Points on a hilly landscape, in no order, each with its height.
From any point a ball rolls to the lowest of the 5 points nearest to it. It stops when none of these is lower. Distance is the straight distance between rows; heights are no part of it.
nanuf: [103 151 134 161  55  97 140 133  95  88 140]  (h 15.1)
kemeb: [115 128 135 144  84 101 130 103  95 103 118]  (h 53.6)
Soti: [127  87 126 104 178 156 120  92 161 157 140]  (h 80.3)
ginif: [ 92 144  72 163  54 120 141 153 134 112 144]  (h 37.7)
muze: [132 106 130 111 164 132 143 115 122 140  95]  (h 62.3)
vobe: [137 116 134 113 144 156  95 112 172 158 186]  (h 75.9)
lape: [135  98 133 102 166 166 101  90 170 158 164]  (h 71.0)
Bek: [117 147 131 149  72  84 130  97  91  79 119]  (h 70.6)
rura: [183 120 180 105 193 135 123 141 109 147  84]  (h 80.7)
lebu: [148 156 173 120 151 109 139 146 100 107  64]  (h 75.2)
vil: [114 135  79 119 120 147 121 154 185 135 187]  (h 76.0)
Kuruv: [128 165 133 136 116  93 154 120 102  76  61]  (h 66.6)
bag: [179 158 207 133 139 106 124 119 105 109  44]  (h 87.8)
Kiz: [141 101 169  59 231 175 112 122 174 145 126]  (h 79.0)
Paf: [158 121 164 104 189 135 140 148 107 139  87]  (h 74.7)
pibel: [125 121 121 147  95 122 114 122 111 140 149]  (h 14.8)
Nit: [117 132 111 134 108 144 117 147 140 149 185]  (h 51.8)
vik: [ 93 143  89 159  75 131 136 162 132 124 162]  (h 32.5)
fesa: [195 116 192 112 186 137 118 133 111 153  75]  (h 82.6)
noka: [125 112 127 119 157 124 142 118 114 139  90]  (h 44.2)
Bupo: [100 141 120 158  68 119 138 147 102 115 153]  (h 31.5)
vof: [138 121 146 113 167 127 145 135 106 124  73]  (h 63.6)
rimu: [111 129  26 108  96 123 109 130 179 135 200]  (h 59.1)
zate: [102 133  49 119 106 134 119 145 186 138 187]  (h 59.2)
bav: [122 108 128 135 107 122 124 102 107 136 127]  (h 26.6)
Tesi: [133  99 134 114 146 155 103  93 161 151 167]  (h 64.0)
dubo: [109 135  87 140 110 142 126 151 155 146 182]  (h 51.6)
nukug: [ 95 145  64 162  67 120 134 157 144 118 156]  (h 25.3)
Rifaz: [124 116 120 127 136 114 141 109 103 117  91]  (h 13.6)
Bup: [110 133 114 148  79 136 133 152 117 135 166]  (h 24.9)
bonad: [136 101 144  89 212 156 138 119 152 142 128]  (h 27.0)
Vitu: [112 134  52 133  91 131 115 155 172 137 180]  (h 49.6)
Lenup: [ 83 163 112 176  47 102 149 147 110  85 138]  (h 84.4)
Daf: [181 136 200 124 159 121 119 137 107 131  52]  (h 85.4)
Pil: [ 97 172 130 183  48  77 152 125  92  62 147]  (h 68.7)
finib: [ 85 152 110 159  63 116 141 156 113 107 150]  (h 45.9)
nek: [134 102 119 125 158 135 126  99 118 149 119]  (h 80.6)
Tez: [152 104 159  95 215 152 131 138 139 142 106]  (h 90.5)
Fatob: [139 166 156 131 134  95 156 138 107  82  60]  (h 66.1)
zuvof: [121 130 123 107 129 157 104 141 185 151 197]  (h 93.6)
lise: [115 129 122 149  85 122 123 135 109 134 143]  (h 20.3)
Kup: [127  92 157  80 221 174 127 109 168 154 126]  (h 70.8)
vogip: [129 101 125 111 186 143 141 104 138 150 114]  (h 20.6)
vasu: [107 132 105 145  94 140 129 154 131 143 172]  (h 30.7)
rato: [171 131 179 111 174 129 124 150 107 138  75]  (h 80.5)
Nov: [138 108 126 133 127 143 101 110 136 156 171]  (h 68.5)
gezo: [125 159 122 150  88  73 140  90 100  72  82]  (h 82.8)
faf: [125 127 121 125 125 155 112 136 156 147 190]  (h 88.3)
zep: [124 128 122 136 107  99 138  99  99 110  94]  (h 20.7)
Vib: [125 141 129 127 132 104 150 124 102  93  67]  (h 46.4)
Fiz: [133 106 123 133 126 140 111  98 119 145 152]  (h 8.8)
duti: [190 126 191 115 176 130 119 141 109 148  69]  (h 82.7)

Where does a ball stop that starts at each point below?
gezo => Rifaz
vik => Fiz
dubo => Fiz
vobe => Fiz
Nit => Fiz

Call two points neighbours if one is among the 5 nearest of the other. Go from one point of each pair to the other, from neighbour to neighbour, staying as low as possible. Name the highest point that can't be avoided.
Rifaz, vogip => noka
nanuf, Fiz => Bupo
Rifaz, Fiz => bav
